Each row is a point on a tangle of strands that fork and nearly touch. The rows are in no order.
In the rows, 128 means zero.
Two points are linked if the straight distance between their rows is under 185. Some points are linked to none.
Pudo: [ 91 132  66 114 130 189 172 128 105 101 135 118 130 123  33  98 163 103
 119 140 168 110 113 121 104 116  94 127 149 113 120 136 146 146 129 124
 144 110 131 134 130 157 144  98  90  75 153  96 128  52 132]
napob: [109 161 145 112  97 158  76 106  99 108 144 161 148 168 136 101 180 130
 142 121 178 163 179 115 134 103 111 108 165 117 204 145 165 142 165  82
 139 124 132 100 153  69 138 125 138 149 109  86  96 100 113]
Lari: [165 123  87 172 102 142 105 179 141 169 124 147 141  84 156 118  89 133
 158 125 101 134 145 106 142 100 138  86 152  70 124 114  85 111 107 133
 165 145 118 150  76 132 102 127 135 145 144 139 156 106 112]
sunup: [108 141  83 109 138 132 105 107 111  55 129 114 160 174  46  94 168  58
 108 153 123 144 129  91 156 139 116 206 166 111 138 114 123 136 156  75
 133  82 147 122 122 132 179 158 132 167 153 110  57  94  98]
dute: [135 131  79 117 124 181 129 169 135 112  92 221 164 143 153  94 117 138
 153 113 125 122 130  95  87 101 127 111  93 103 120 168 105 116 175 112
 160 146 132 178 177 153 150 113 136 116 144 108 160 105 157]
kez: [115 187 166 124  79 138 112  64  98  70  93 121 134 150 134 102 137 127
 172 157 134 165 144 100 142  95 160 169 146 122 165 128 161 118 177 120
 152 177 156 146 131 116 127 109 151 135 144  80 112 108 119]
sado: [ 98 172 189 159 113 130  94 128 128 106 158  71 139 119 101 181 158 123
 109 149 154 149 126 136 148 159 128  79 133 128 170 129 159 162  81 125
 114  95 132  67 150  94 133 133 123 128  93  82 144 163 152]
nibe: [118  66 112 120 121 109 155 127 137 142 128  90 122 122  86 151 106 162
  87 109 132 186  65 115 171 134  60 125 217 168 132  94 163  86 104 143
 133  97 106  81 125  67 146  57  88  98  66 141 119 175 130]
Luti: [ 98 216 173 146  96 150 110  80  88 116 106 172 140 157 150 111 153 150
 156 134 142 158 183 113 118  93 150 107 145 150 166 152 154 126 165 124
 140 174 119 132 153  92 101 105 137 150 131  89 132  79 136]
bovar: [108 145 118 165  82 156  99 111 109 161 139  89 100 133  87 132 118 118
 126  85 184 104  59 169  94 156 101  78  75 164 128 164 160 118 129 145
 114 150 126 113 155 164 138  99  93  95 113 128 162 128 186]
pog: [ 96 188 131 108 155 118 172  71 129 148 117 135 104 127  85 148 152 195
 106  85 111 152 148 160  96 150 129  92 117 193 151 150 146 112 141 153
  93 107 113 126 168 110 172 129 150  66 105 146 121 129 135]
Maro: [ 90 142  91 174 146  71 168 149 177 114 149 129 143  83  89 150 118 142
 100 139  88 157 137 132 146 168 126  92 142 179 141 108 125 101  98 132
 120  48 129 141  72 145 150 159 131 118 134 209  80 141  99]
rimep: [152 109 142 122 135  71 133 155 139 106  90 148 107 129 182 170 116  94
 181 163  81 100 181 117 141 150 163 148  98  69  94 107  95 132 130  97
 136 159 154 152  85 142  50 139 131 184 131 122  84 122 119]
Ruvoz: [147 123 121 124 125 118 144 135 117 184 102 190 128  94 173 137  82 113
 103 129  93 133 163 143 130 140 156 220 114 126 118 133 104  95 188 139
 140 152 133 185 120 119 110 166 166 168 122 173  80 112  87]
Vod: [134 166 117 178 115 139 122 100 105 199  93 124 122 115 177 148  58 176
 108 138 106 107 114 116 158  82 140 162 127 134 126 133 117 115 174 157
 145 188 130 174 133 136 100 159 144 148 158 114 178 144 106]
kizi: [140 150 140 137 122  99 149  84 119 188  61 135 101 112 183 151  70 134
  69 136 103  90  86 131 129  94 133 180  75 119  72 137 130 139 218 160
 119 167 113 194 164 162  72 178 167 160 145 112 178 130 109]
zun: [129  90 105 152 153 154 149 143 117 165 130 171 144 110 154 128 176 169
 135 100 135 162 225 183  90 117 119  78 185 122 141 102 126  92 103 167
 145  91 145  93  69  52 130 120 120 121 114 159 132 115 117]
Puvaf: [138 129 147  57 196  91 161 133 142 126 140 135 107 125 110 169 146 122
 131 111 142 102  78 132 139 141  90  88 110  88 127 122 101 147  76 130
  92 110 112  86 156 136 156 126 131 105 118  94 130 162 147]
kove: [112 149 140 126  84 112 107 133  85 152  95 128 117 137 172 159 100 129
  96 151 171 106 187 132 164 172 157 138 120 110 120 107 136 165  84 124
 127 132 102 104 187 124  88 127 136 160 106  86 133 119 103]
Nutan: [110 167 106 116 132 129 147 125 134 125 105 139 141  83 100 178 128 165
 124 128 112 189 180  75 137 151 129  83 155 158 170 126 102 122 103 127
  98 102 127 102 147  74 171  89 138  72 108 143  82 134 106]
Luz: [146 152 126 120 100 118  77 179 109 149 143 213 128 148 188 116 119 136
 124  86 155 131 135 123 110 128 147 144  84 116 158 154 112 173 175  90
 145 142 110 154 194 117 131 157 153 191  96  98 130 131 141]
ruk: [165 110  74 152 129 109 152 135 152 191 182 124 117  56 139 144  62 145
  85  95 102 158  78  94 184  73  84 121 189 144 117 113 123 113 108 129
 120 132 104 118 116  70 165 105 126 125  97 154 119 124 111]
Loti: [129 107  90 118 181 129 191 119 115  76 116 115 123  99  78 105 157 128
 157 133 118 119 129 106 101 102 112 125 140 113 107 150 119 105 142 144
 136 149 152 111 109 152 146 105  90  47 151 102 126  95 153]
buf: [103  93 154 151 117 123  77  95 173 147 204  92 129 119 110 130 124 125
 137  72 150 120  64 163 115 144  76  72 155 153 177 153 169 107 100  67
  70 123  97  86 127  84 138  92  94 156  97 168 105 121 153]
fekip: [123 102  79 116  93 163 149 101 126 115 132 122 150 153 102  98  95 128
 103 134 126 114 112 112 128 122 152 209 137 150 155 139 131 146 181  87
 109 125 129 198 144 141 161 150 149 130 173 154  98 108  78]
mada: [112 117  75 128 139 130 173  97 140 142 119 131  96  92 103 124  50 141
 117 119 110 120  79 115 165 114 105 128 143 131 145 133 124  99 122 115
 121 159 117 202 117 153 158 141 116  93 152 160 109 144  98]
nif: [114  79 129 113 166 149 127 129 129 113 133  96 149 183 134 141 152 142
 122 160 143  99 103 121 123 118 153 152 124 111 107 132 102 147 150 128
 111 141 149 116 120 155 160 156 117 104 175 123 154 159 115]
gorig: [180 181 170 119 134 142 117 191 144 151 147 104 129 103 135 125 104  94
 126 156  82 115  94 113 146 143 140 157 126  96  98 120 131 151  88 172
 168 112 126 120 155 103 145 135 172 148 113 118 147 157 131]
dekem: [120 104 158 131  87 153 100 113 142 137 194  64 122 130  80 112 136 125
 131  89 164  99  60 138 104 144  89  95 123 153 136 168 175 135 127 103
 106 121 124 106 151 132 157  99 117 113 120 143 122 122 161]
Nuvi: [118 129 142 150 174 140 141 107 109 144 151 130 136 113 131 170 176 155
  99 106 142 164 197 176 100  96 108  90 166 167 127 127 116 100 120 183
 136 101 160  81  86  97 122 125  98  85 120 139 170 110 122]
Vin: [145  86 188 110 148  98  89  76 114 133  36 159 132 129 179 114 147 155
 196 149  86 130 132 180 115 112 157 116  51 114  71 137 115 100 157 160
 133 162 141 132 103 212  42 163 142 167 138 143 164 159 153]
gozo: [ 94 138 158 111 136 112  97 148  94  75 131 186 104 176 140  91 180 110
 139 135 208 162 163 121 130 123 128 109 137  71 158 142 123 163 144  98
 141 133 126 121 138 126 139 144 121 170 108  80 108 137 140]
Goz: [123 183 156 145  95  71 170  74 123 151  84 129  90 141 123 149  80 107
 113 132 144  89 144 165 147 167 140 186 111 147 119 140 147  92 112 199
 165 136 114 137 144 158  90 121  96 168 102 105  88 112 114]
ras: [153 127  54  93 144 188 156 168 152 121 137 181 160 143 113  95 150 158
 148  96 122 119 108  70  77 105 130 133  96 146 133 169 104 163 151  99
 143 104 114 122 200 146 177  77 109 118 162 111 131  92 140]
Nus: [137 104 111 109 150 152 122 172 138 133 136 153 155 173 149 169 192 106
 151 145 171 142 112  75  83 141 126  83  78  98 162 103 115 179  77  72
  93 130 113  49 187  76 120  98  91 109 117 117 128 168 161]
tuni: [138 145  40 107 120 186 156 156 129 124 131 139 161 140 103 116 137 117
 118 112 101 130 120  47 120 133 132 147 175 148 125 121 126 156 129 101
 147  97  96 118 197 130 162  77 105  83 147  99 134  88 108]
nav: [170 123 122 176 119 135  95 194 159 134 167 166 135 166 173 133 178  98
 172 165 115 146 155  81  99 112 195 121 153  98 168  95  91 164 148 115
 161 121 181 125  96  66 105 116 133 161 127 100  98 148 155]
Rovoz: [157  80 133 115 137 104 137 169 110 161  93 164 116 103 177 162 109 106
 107 180  92 109 188 149 139 122 173 188 119  81 100  94 103 151 156 128
 132 157 137 180  96 133  63 184 169 183 108 135 100 109  94]
gibu: [129 147 135 103 126 135 112 140 125  76 129 127 138 130 147  65 117  78
 148  86 110 118  63 130 115 131  75 122 147 103 136 147 128  63 164 126
 171 143 107  99 109 145 177 105 137 100 101 114 154 107 167]
lus: [139 133 127 137  93  99  72 151 140 142 119 128 116 112 109 131 132 149
 143 115 135 140  97  90 122 102 114 116 131 182 127 145 119 146 169  85
 105 182 135 118 144  92 166 119 146 101 117 107 142 133 151]
vika: [154 134 187  86 113 129 105 120 154 124 120 112 104 121 150 113  96 105
 160 141 117 117 120 146 133 149 146 168  91 105 104 132 141 118 127 162
 141 164 131 141 141 148 132 120 172 139 119 123 133 150 123]
tafo: [ 97 158 155  99  76 122  91  92  61 147 102  88 119 174 112 132  93 111
  96 128 172 108 126 131 166 166 151 184 145 147 115 117 167 157 126 117
 114 123 116 116 197 140 139 113 149 162 108  97 127 129  97]
rab: [191 142 127 130 132 135 119 184 162 156 186 118 148  70 156 120 109 110
 140 142  78 127 121  87 133  92 132 113 156  92 125 111 108 126  85 144
 139 115 124 110 102  96 129 115 155 158 132 141 136 124 132]
Kivur: [132 121 110 135 135 105 153 136 104 113  63 173 124 168 172 105 129  90
 153 128 132  87 153  95  97 145 159 111  69 108  79 155 106 116 166 105
 158 182 131 141 144 183  47 107  80 135 140  78 153  75 156]
Ref: [158 147 154  98 121  70 129 128 153 160 138 142  94 137 138 146  96 166
 120  87  98 123 129 163 104 159 179 120  50 170 119 136 143 142 148  97
  70 129  94 152 180 141 141 147 200 131 124 128 126 150 142]
far: [101 179 152 151 132 136 122 147 108  80 103 104 152 190 120  92 163  67
 118 175 177 107 107 119 128 163 131 171 140  86 118 121 134 160 154 150
 168 118 157 102 140 146 140 160 118 154 127  66 125 123 125]
fipo: [150 111  72 151 136 152 129 163 150 112 123 149 155  71 144  92 101  92
 154 144  62 143 140 104 130 128 130 144 137  88 117 119 105  93 149 118
 153 132 126 174  77 167 132 131 166 130 171 187 120  84  96]
tadid: [154 118 156 127 132  94 112 176 143 160 149  81 129 123 147 154 111 160
 112 141  85 129 125 142 134 157 166 114  82 151 131  93 118 169 102 124
  91 109 103 150 152 122 132 169 188 128 127 154 132 181 130]
nas: [144 165 130 118 121  85 112 105  90 134 113 159  89  92  86 138 146 167
 138 101 159 136 157 142 131 110 100  92 140 145 133 146 147 136 153 114
 100 171 111 108 148  96 133 123 104 109 125 103 155 107 151]
vukob: [164 109 122 108 127 120  80 171 133 131 159 153 137  93  81  96 151 161
 152 100 114 166  83  85 112 114 102 139 158 164 154 135 150 149 181  68
 102 111 111  96 150  64 194 118 154 152 109 121 112 122 133]
Nup: [136 107 121 129 148  95 171 147 127 157  50 145 105 101 172 159  82 145
 102 128  92 110  99 148 116 114 131 166  75 148  53 118 113 119 192 154
 144 165 143 186 117 183  86 183 151 120 125 132 166 131 108]
kegiv: [117 129 110 104 128 118 153 100 130 142 156  96 107 126  93 128  97 127
  75  93 142 139 110 150 191 139  68 144 184 145 111 108 170  85  79 172
 145  91 113  99 100 123 127 100  87 100  92 158 153 151 113]
Vub: [102 186 116 127 110 120 152  44 113 142  84 148  99 142  92 116 102 115
 122 125 146  92 158 148 122 182 119 141 111 153 160 179 144  71 127 140
 144 131 113 161 137 178 119 106  93 155 141 105  70  78 125]
Ror: [ 70 121 136 177 149 147 144 120 112 120 145  77 178 178 133 169 147 153
  80 160 112 156 224 122 120 129 175 118 145 131 152  94 102 130 101 124
 112  72 137 140  86 148  99 130 128 108 156 171 144 123  81]
mepo: [ 95 114 134 148  93 179  63 117 107 121 156 118 161 152 125  95 163 122
 135 125 168 122 185 140 128 141 133 120 176 109 175 115 140 124 122  96
 118 118 140  96 129  90 122 129 131 146 120 124 119 116  93]
zapoz: [122  78  93 129 111 175  97 161 125 175 137 171 136 160 176  73 109 150
 101  72 152 112 114 169  66 131 114 123 146 139 172 146 145 116 124 116
 111 108  91 112 142  88 159 110 158 155 113 175 142 115 117]
gidib: [141 168 163  89 205  83 178 121 166 117 133 146 121 123 156 135 138  97
 139 138  96 139 162 147 150 148 125 118 111  93 105 128  89 106  63 171
 149 125 128 102  85 140 114 130 127 129  96 134 102 146 124]
futod: [122 149 138  86 108 143 101 111 129 142 117 167 124 160 179 131 101 122
 128  87 147  67 139 148 114 168 154  86  60 135 111 169 131 127 100  86
 115 167  99 118 176 159  98  86 114 141 115 136 153 122 126]
mog: [120 183 146 132 120 137 107 124 107 114  91 171 122 134 153  89 139 118
 158  90 114 142 131 159 113 111 101  86 129 118 143 134 130  77 152 154
 171 154  77 118 125 134 127 107 160 111  94 116 183 115 156]
sem: [135 146 125  83  92 154  68 144  88 141 129 196 120 177 192 103 109 126
 113  76 189  85 114 141 108 151 151 145  54 127 132 178 131 145 134  93
 125 131 108 129 230 159 114 108 160 179 117 115 151 129 151]
bivu: [ 89  79 145 139 148 111 144  85 135 113 139  70 136 151 107 131 168 159
 113 179 163 126 130 159 117 129 153 154 143 150  98 114 134 132 133 164
 118 136 181 132  98 141 155 183 111  84 159 138 152 197 115]
lal: [135 120 183 125  94  85 120 112 189 155 159  56 122 143 125 163  93 157
 127 129  98 144 103 156 134 180 188 119  94 190 124 107 160 135  75 154
  84  97 110 137 151 104 138 124 147  98  97 144 111 198 165]
mopif: [125  89 107 167 115 117 151 129 148 164 145  94 126  74 105 161  83 145
  96 110 107 170  72  57 186 117  83 133 189 155 143  88 136 128  83 106
 114  92 112  70 125  74 135  59  99 150  86 147  95 177 130]
Daz: [112 113 142 135  92  95 160 134 171 149 147  66 136  87  94 166 100 162
 105 115 111 186 131 156 165 179 147  90 123 183 149 102 164 120  64 175
 106  55  99 124 124 105 152 122 158  88  63 161  92 187 141]
siguv: [ 95 148 151  81 117  92  97  84  76  67 103 130 102 152  84 102 138  97
 115 131 176 132 124 134 162 168 103 187 131 123 114 130 175 139 164  82
 111 127 130 105 166 145 144 134 120 145 102  92 100 128 107]
gan: [140 115 146 110 160  95 168  68 143 129 136 109 122 114  95 126 140 157
 120 159 113 132 143 158 143 107 123 167 174 125  93 130 134 103 119 172
 136 135 168 135 109 110 169 162 116 111 146 141 121 177 113]
movan: [151  49  74 125 144 128 189 166 140  96 103 103 107  68 114 142 114 111
 157 168 103 132  70 102 136 114 103 172 140 104  71  95 112 139 133 145
 114 152 167 152  92 163 143 147 127  74 144 133 132 145 126]
rosu: [156 129 139 143  63 124  92  96 133 170 122  90  66 127 115 111 126 110
 152 102 166 100  78 198 106 164 153 108  44 172 112 154 182 153 122 174
 111 164 141 142 149 163  95  95 133 121 111 114 149 164 201]
Vero: [156 139 122 104 102 162  92 149 151 154 147 168 123 144 146  95 127 126
 136  88 150 105  99  88 114 144 104 117 137 104 160 165 172 136 116  69
 139 120 108 130 181  80 167  77 115 181  93 102  91 132 141]
Desu: [ 97 130 106  61 122 110 126  75  99  77 124 118 135 169  46  88 142  75
 110 117 136 131  77 110 172 135  89 190 162 135 143 156 163 116 154  69
 125 111 129 139 147 122 198 153 113 133 142  99 102  99 112]
Vezuz: [121 189 124 117 113  70 124  75 109 110  75 162  87  92  85 128  95 164
 175 107 118 139 139 110 155  87  98  85 119 165 141 182 167  87 172  98
 102 207 125 150 132 106 137 120 117  82 127 115 119  63 159]
sif: [112 178 134 136 175 132 153 118 116 167 137 104 122 118 126 186 147 174
  85  99 130 156 161 178 103 100 112  63 148 160 142 139 131 137 114 151
 105  91 109 113 152 102 124 145 141  71  95 142 176 112 138]
dakop: [135  76 124 158 112 132 125 124 184 107 181  45 144 107 131 153 119 109
 154 149  86 122  59  94 158 107 122 112 131 149  72 122 131 143 138  97
 105 139 165 109 112 163 151 133  85  64 165 160 175 141 120]
bipo: [148 113 146 178 128 110  89 206 152 149 135 133 137 131 132 106 174  94
 152 165 135 141 126 120  88 148 141 138 157 124 177 101 117 145 144 154
 158 102 152  82  86  72 136 137 140 175 116 109  75 153 158]
kuva: [137  95 159 176 135 112 129 149 147 144 121 103 134 123 140 181 122 150
 114 148 115 140 152 188 161  90 137  76  85 146  75  96  88 119  98 181
 127 135 154 143  32 173  43 168  84 103 131 143 182 171 143]
veka: [140 136  63 143 108 152 111 157 113  99 131 183 163 119  80  97 150 134
 123 142 128 176 142  80 136 101 130 181 165 119 224 117 113 154 168  87
 130  84 102 158 149  64 177 152 160 171 134 110  46  95 109]
vili: [111 132 100 171 157 146 151 144 154  86 150  99 159 154 150 146 137  75
 143 131 102 121 126 111 126  83 115  93 174  92 103  81  83 101 142 131
 173 117 138 121  57 133 101 102  88  71 156 129 163  79 145]
fada: [109 134 135 148 155 126 178 159 185  86 178 105 174  72 107 142 136 104
 113 144  90 168 140 107 170 140 110 100 132 123 108  83 125 130  75 155
 132  60 137 113  74 152 138 132 145  88 148 189 121 134 105]
zez: [ 88 150 167 135 157 106 122 106 104  79  83 149 135 158 152 115 170 110
 157 106  92 150 134 172 101 132 129  95 112 127 111 126 101  76 175 148
 142 152 115 104  97 179 101 119 119  85 116 126 187 110 155]
sib: [121 121 124 141 147 134 120 166 151  90 158 120 140 147 161 112 135  66
 134  90 111 113  73 130 106 132 114 103 143 115 119  92  89 102 129 105
 148 124  98 114 106 132 128 118 127 114 133 137 177  84 152]
zubus: [119 146 102 113 164  89 191 125 137  80 113 139 135  93  94 159 162 140
  94 139 108 182 185  85 149 116 121 118 164 129 153  94 114 134 129 119
 101 104 117 101 121 101 152  98 133 102 147 110 105 124 108]
Fom: [100 153 110 126 118 141 134 135 128 107 140 131 129 151 112 122 129 165
 102 143 135 146 145 100 122  94 143 167 143 125 213 118 119 153 179  99
 129 112 103 176 141 102 160 160 134 130 170 107  98 111  95]
Mas: [107 120 127 101 117 139 105 173  95  61 125 145 147 197 118 107 212  84
 119 147 195 134 108  99 118 149 123 158 135 113 135 114 110 185 156 106
 156 100 136  78 161 142 149 138  98 152 107  72 132 134 153]
pif: [133  73 121 103 143 168  79 122 114 103 147 154 150 177 155 123 159 140
 154 137 135 119 149 100 136 101 156 164 133  93 129 127  77 157 171 103
 113 151 173 125 130 122 147 137 149 133 141 107 118 173 106]
ren: [103 123 183 156 159 140 117 135 140 152 152 100 162 132 120 181 170 169
 104 154  99 155 206 153  87 121 179  63 114 153 167 123 103 151  94 151
 111  81 160 132  96 130 100 187 143 129 151 163 119 133 125]
veg: [ 87 188 111 144 157 128 193  97 152 169 104 130 141 107 115 181 127 187
 120 134  89 157 152 113 104 153 142  84 104 181 135 159 109 113 124 148
 113 100 143 155 129 129 160  99 136  75 131 149  99 143 112]
Supi: [130  89  88 134 113 185 142 146 114 181 146 164 137 113 158  79 161 173
 108  86 151 143 161 166  77 102 119  95 192 127 161 123 158 120  89 158
 144  92 110 103 122  64 140 103 127 111 137 179 154 104 103]
veruz: [127  98 181 160 154 136 113 169 124 161 125 108 151 137 133 183 164 160
 102 166 151 141 197 177 130 120 164  82  96 129 123 109 107 151  55 166
 130 103 136 137  55 137  63 182 100 135 143 142 141 167 150]
lifo: [166 102 181  99 167 106 143 157 178 112 156 107 111 169 168 143 124 127
 109 132 111  70  97 161  90 114 159 156  52 112  90 121 103 149  94 113
 125 136  86 163 105 150 112 137 159 144 171 150 148 150 170]
lege: [137 108 108 135 128 132 157 180 132 143  57 154 113 165 200 154  85  94
 103 141 152  89 115 124 108 161 144 135  46 106  67 112 102 127 129 107
 135 161 106 145 162 183  60 124 114 155 121 116 170 116 143]
Zosap: [117 127 160  80 156 126 122 114 113  66 123  83 127 146  92 100 126  94
 140 110 118 120  72 106 135 133  88 114 167  88 109 118 146 113 139 115
 138 143 116  70 142 136 165  96 110  90  90  67 155 128 152]
bopek: [124  94 146 110 127 158  58 108  88 115 144 146 144 162 147 100 156 147
 144 136 130 128 207 145 126 132 176 159 143  94 136 103 111 149 148  86
  99 115 154 137 123 120 127 128 162 162 160 161 126 127  68]
kud: [178 154 163  66 188  92 170 133 130 134 144 148  87  90 109 126 126 134
 121  78 127 105 142 156 134 161  83 109 133 106 126 149 119 108  57 167
 116 109 114  90 133 114 149 113 113 149  84 119  99 158 144]
Tuta: [129 187 156 140  87 104 137  52 101  82 108 114 107 134 139  96  80 115
 152 116 101 155 132 141 160  80 125 179 143 128 151 141 177  71 173 122
 141 200 123 182 133 121 110 125 140 142 156 118 126  77 128]
Bos: [131 104 113 143 140 114 133 140 128 119  71 154 113 122 157 149 111 102
 167 160 114  93 183 105 127 114 145 117  90 102  72 128  96 123 150  96
 141 182 184 167 100 185  59 131  99 145 151 106 123  89 127]
Luk: [160 188 117 165 140 142 114 139 114 189 114 124 118  79 159 162  77 173
 120 134 100 126 118 118 147 104 141 114 121 161 100 154  93 133 114 176
 137 133 149 161 134 129 123 151 127 132 142 131 160 159 117]
vogim: [108  92  71 139 156 160 159 121 106  78 104 107 117  83  99 125 119 138
 134 122 102 112 100 105 156  92  88 116 146 107  73 124 110 123 156 133
 130 149 167 138  91 178 125 149  98  43 193 125 173 117 125]
Tusat: [125 141  64 142 116 173 122 111 121 125 129 136 150 101 122  83  93 115
 119 133  89 117 146 111 134 107 145 183 141 148 117 132 132  97 161 121
 143 128 137 195 108 167 139 143 143 136 199 160 122  56  84]
manum: [104 162 149 111  83  94 151  38 120  79 128 125 103 102  72 101  93 141
 152 106 120 153 130 155 169  82  91 130 148 155 179 155 188  62 154 105
 113 203 110 173 146 110 153 110 126  96 148 126 117  71 142]
naz: [154 124 143 107 114 103 117 123 138 178  91 166 110  85 142 105  92 121
 131 134 101 107 124 168 123 170 143 186  88 149 106 146 145  96 144 179
 128 144 109 160 130 159 118 155 175 161  95 156 101 139 121]
Tabel: [149 146  90 164 120 113 120 130 127 211 147 118 100  59 160 151  45 180
  90  91 111 134  73 121 170  96 106 126 147 166 118 129 133 115 125 153
 140 127 106 159 122  96 173 149 161  95 115 162 165 170 119]
lom: [102  47 137 126  96 153 109 120 134 163 176 127 126 154 148  95 134 151
 119  59 151  97 103 199  73 138 110  98 146 154 184 160 161 115  93  95
 106  98  86 111 108 100 134 100 124 171 124 184 102 116 137]
tabe: [155 104  62 142  97 148  69 162 112 116 133 167 145  98  99  88 159  99
 161 133  98 183 122  77 128 111 116 159 182 119 160 109 130 136 187  78
 120 103 138 138 116  61 175 137 182 163 116 140  77 113 108]
Taza: [149  88 203 114 150  78 116  93 184 126 163 114  95 153 137 118 126 124
 151 130 131  92  66 205 112 155 125 121  70 138 100 141 162 112 115 135
  96 138 143 132 117 155 128 188 133 107 139 156 159 200 183]
Bigek: [145 129  60  93 152 154 186 150 131 114 142 129 135 114  68 139 172 158
 113 136 125 128 144  69 134 110 100 153 167 111 155 115 127 155 103 118
  97  92  86  98 174  98 158  70 101 112 138  94  99  99 113]
rifof: [143  81  85 139 138 126 149 203 130 195  70 141 126 122 181 143  80 117
  68 141 121  86 106 157 100 127 129 161  71 139  62 112  95 113 134 139
 130 139  97 181 120 180  67 152 119 142 133 146 162 120 146]
zekos: [122 102 105 150 135 141 159 150 175  98 177  66 166 105 118 143 113 119
 135 143  84 142  71  77 133 159 130 126 133 149  95  90 134 131  94 129
 125  71 127 128 118 164 138 101 137  66 141 199 135 135  99]
logog: [149  77 109 112  78 132  82 160 111 111 155 189 120 124 161  75 132 108
 159 118 196 129 128 116 109  82 137 171 111 127 147 149 106 156 189  50
 123 173 133 163 164 127 119 130 137 193 125 110 130 100 135]
Kame: [166 118 191 116 121 148  91  88 103 163  88 159 112 126 191 116 140 149
 177 160 143 115 152 194 104 138 163 103  66 112 112 162 126 128 109 170
 130 188 109 113 133 182  33 141 134 195 131 131 149 155 141]
Kef: [141 134 116 132 143 141 175 126 141 141 177  82  98  99  76 101 113 131
  92 109 132 115  71 138 137 133  87 115 163 134 104 118 147 131  73 193
 140  79 127 138 110 138 162 121 119  91 114 146 132 122 132]
guk: [ 86 145 134 153 144 132 156 107 128  83 145 100 149 150 122 158 137 118
 123 136 114 137 201 124 156 110 146 103 174  96 145  97 107 101 127 124
 148 113 156 146  55 121  96 118 100  94 169 123 131  98 110]
lufen: [141 201 162 129  92 101 131  85  80 154  75 141  70 128 159 150 101 116
 118 153 181 107 167 134 150 169 148 168 113 115 115 149 172 139 127 165
 147 160 127 138 193 132  78 128 119 197 114  73  74 126  99]
dafil: [109 110 117 103 190 130 139 141 130 140 147 140 150 130 131 168 178 141
 107  96 139 136 100 104 108 132  74  58 139  95 144 114  97 146 102  81
  85 113 106  48 168  69 135  99 114 114  88 124 142 154 142]
Nem: [146 123 176 128 101 128  81  90 104 154  97 130  76 134 165 134 132 114
 194 130 193 115  91 180 103 173 151  94  37 130 135 180 153 131  92 146
 131 165 115 118 131 193  44 110 112 141 100 120 133 154 173]
Meres: [113 114 166 124 157 129 120  67 117 112  45 148 153 179 158 131 163 141
 183 142  95 138 150 192  97 153 157  84  91 119  97 124  97  86 135 157
 147 162 132 123  62 219  43 139 115 126 119 160 171 143 130]
viza: [101 179 149 133 115 155 119 106 106  90 125  85 145 156  62  91 178  84
 112 184 149 124 143 128 147 136 118 188 161 129 150 145 160 144 147 153
 165  98 175 122 122 137 176 148 117 154 148  93  80 102 107]
Mirev: [122  99 155 175 134 148 163 104 128 117 140  80 155 137 118 155 120 144
 132 154 108 101 150 166 140  91 121 116 101 129  34 126 107 134  79 193
 131 129 177 141  49 175  50 164  80 134 173 159 176 138 119]
Bifeb: [171  58 136 111 119 137 134 170 137 112 170 149 126 122 129  76 143 105
 155 148 164  77  97 111  92  94 137 184 122 103 136 144 111 181 154 106
 135 159 122 143 125 130 134 152 161 197 145 119 109 100 132]
Duz: [120  90 128 168 117 129 144 104 166 107 168  52 137 121 136 156  74 135
 149 168 102  94 127 136 178  96 131 114 113 137  79 121 116 150 101 134
 115 142 176 146  81 185  86 151  81 105 190 175 173 129  98]
dozef: [123 128  51 140 142 164 165 159 122 139 152  98 129  98  70 100 129 100
 107 127 174  80 119 111 125 117  96 118 160 136 110 132 141 161  68 145
 146  94 116 103 104 142 146 126 109 113 168 150 132  86 136]
fotaz: [139 138 141 140 118 136  87 177  95 127 159  94 126 157 121 165 158 118
 129 156 180 115 115 111 124 132 130  80 104 109 163 112 142 204  85  96
  96 136 100  88 201  83 116 110 118 127 109  97 157 141 153]
zol: [141  92 169 130 122 134 115 197 159 117 165 145 127 130 137  70 157  95
 155 138 168 113  87 123  82 135 121 155 111 105 169 132 137 138 132 137
 141 123 128 135  96 117 164 146 151 183 108 134  87 141 145]
nelal: [144 101 113 137 136 155  75 146 125 114 157 142 150 190 160 150 182 107
 153 155 153 129 174  63 151 130 154 140 179  69 176  73  79 168 138  91
 134 120 176 109 131  70 126 131 133 174 133  87  82 168 122]
Lefof: [151 137 165  98 193  77 179 104 151 127 139 124 115 135 148 154 120 148
 104 135 109 119 168 151 153 103 137 171 140 120  97 122  89 112  74 200
 134 128 163 131  90 109 129 166  94 155 145 113 120 169 116]
dazom: [104 161 179 107 125 156 108 112  92  95 119 103 135 151  94 146 153 112
 137 158 155 139 114 100 152 157 109  99 154 115 125 134 140 137 110 126
 131 135 139  69 149 125 156  97 114  92  72 101 143 153 124]
Noz: [ 88 123 114 149  98  90 153 103 171 127 134  91 138  73  78 129  94 133
 116 129  86 180 141 111 160 196 139 122 142 187 133 117 168  93  90 149
 117  54 155 119 125  83 150 132 118 106 104 186  62 165 112]

Follow the links from the first point to the second, and from the first to the third. Name the last point that the two ways share.
Nem; Ror; Vezuz -> gibu
Nutan; Ror; gidib -> gibu
fekip; bivu; Bifeb -> pif
veka; zol; kud -> pif
fipo; lufen; dafil -> napob
futod; tabe; siguv -> napob

A fork is a point with three links. Follow the links from the first point to the second and name the forks in between, in order.
fotaz; sunup -> pif napob
kez; Desu -> napob
zapoz; gidib -> gibu
nas; kud -> napob pif
logog; rosu -> pif gibu
guk; siguv -> gibu pif napob
dakop; bipo -> gibu pif

A fork is a point with three links, a tip a point with one. Leave the first point through the second and follow the links. Name the first fork or tip that comes.
veka; tabe -> napob
Supi; zapoz -> gibu
Zosap; dazom -> pif
Luk; Tabel -> movan
kuva; Mirev -> Ref

Name the points in between on the shortest way along the links from the first point to the second, in order.
buf; tadid -> dekem bovar rosu Nem Kame Vin Meres zez mog gibu sib vili guk Ror ren veruz kuva Mirev Duz dakop zekos fada Maro Noz Daz lal
naz; Fom -> vika gorig rab Lari fipo Tusat fekip
bivu; Kame -> gan Lefof gidib kud Puvaf dafil Nus fotaz sado dazom Zosap gibu mog zez Meres Vin
nav; fekip -> nelal pif bopek mepo napob Luti kez Tuta manum Vezuz nas lus vukob tabe veka Fom
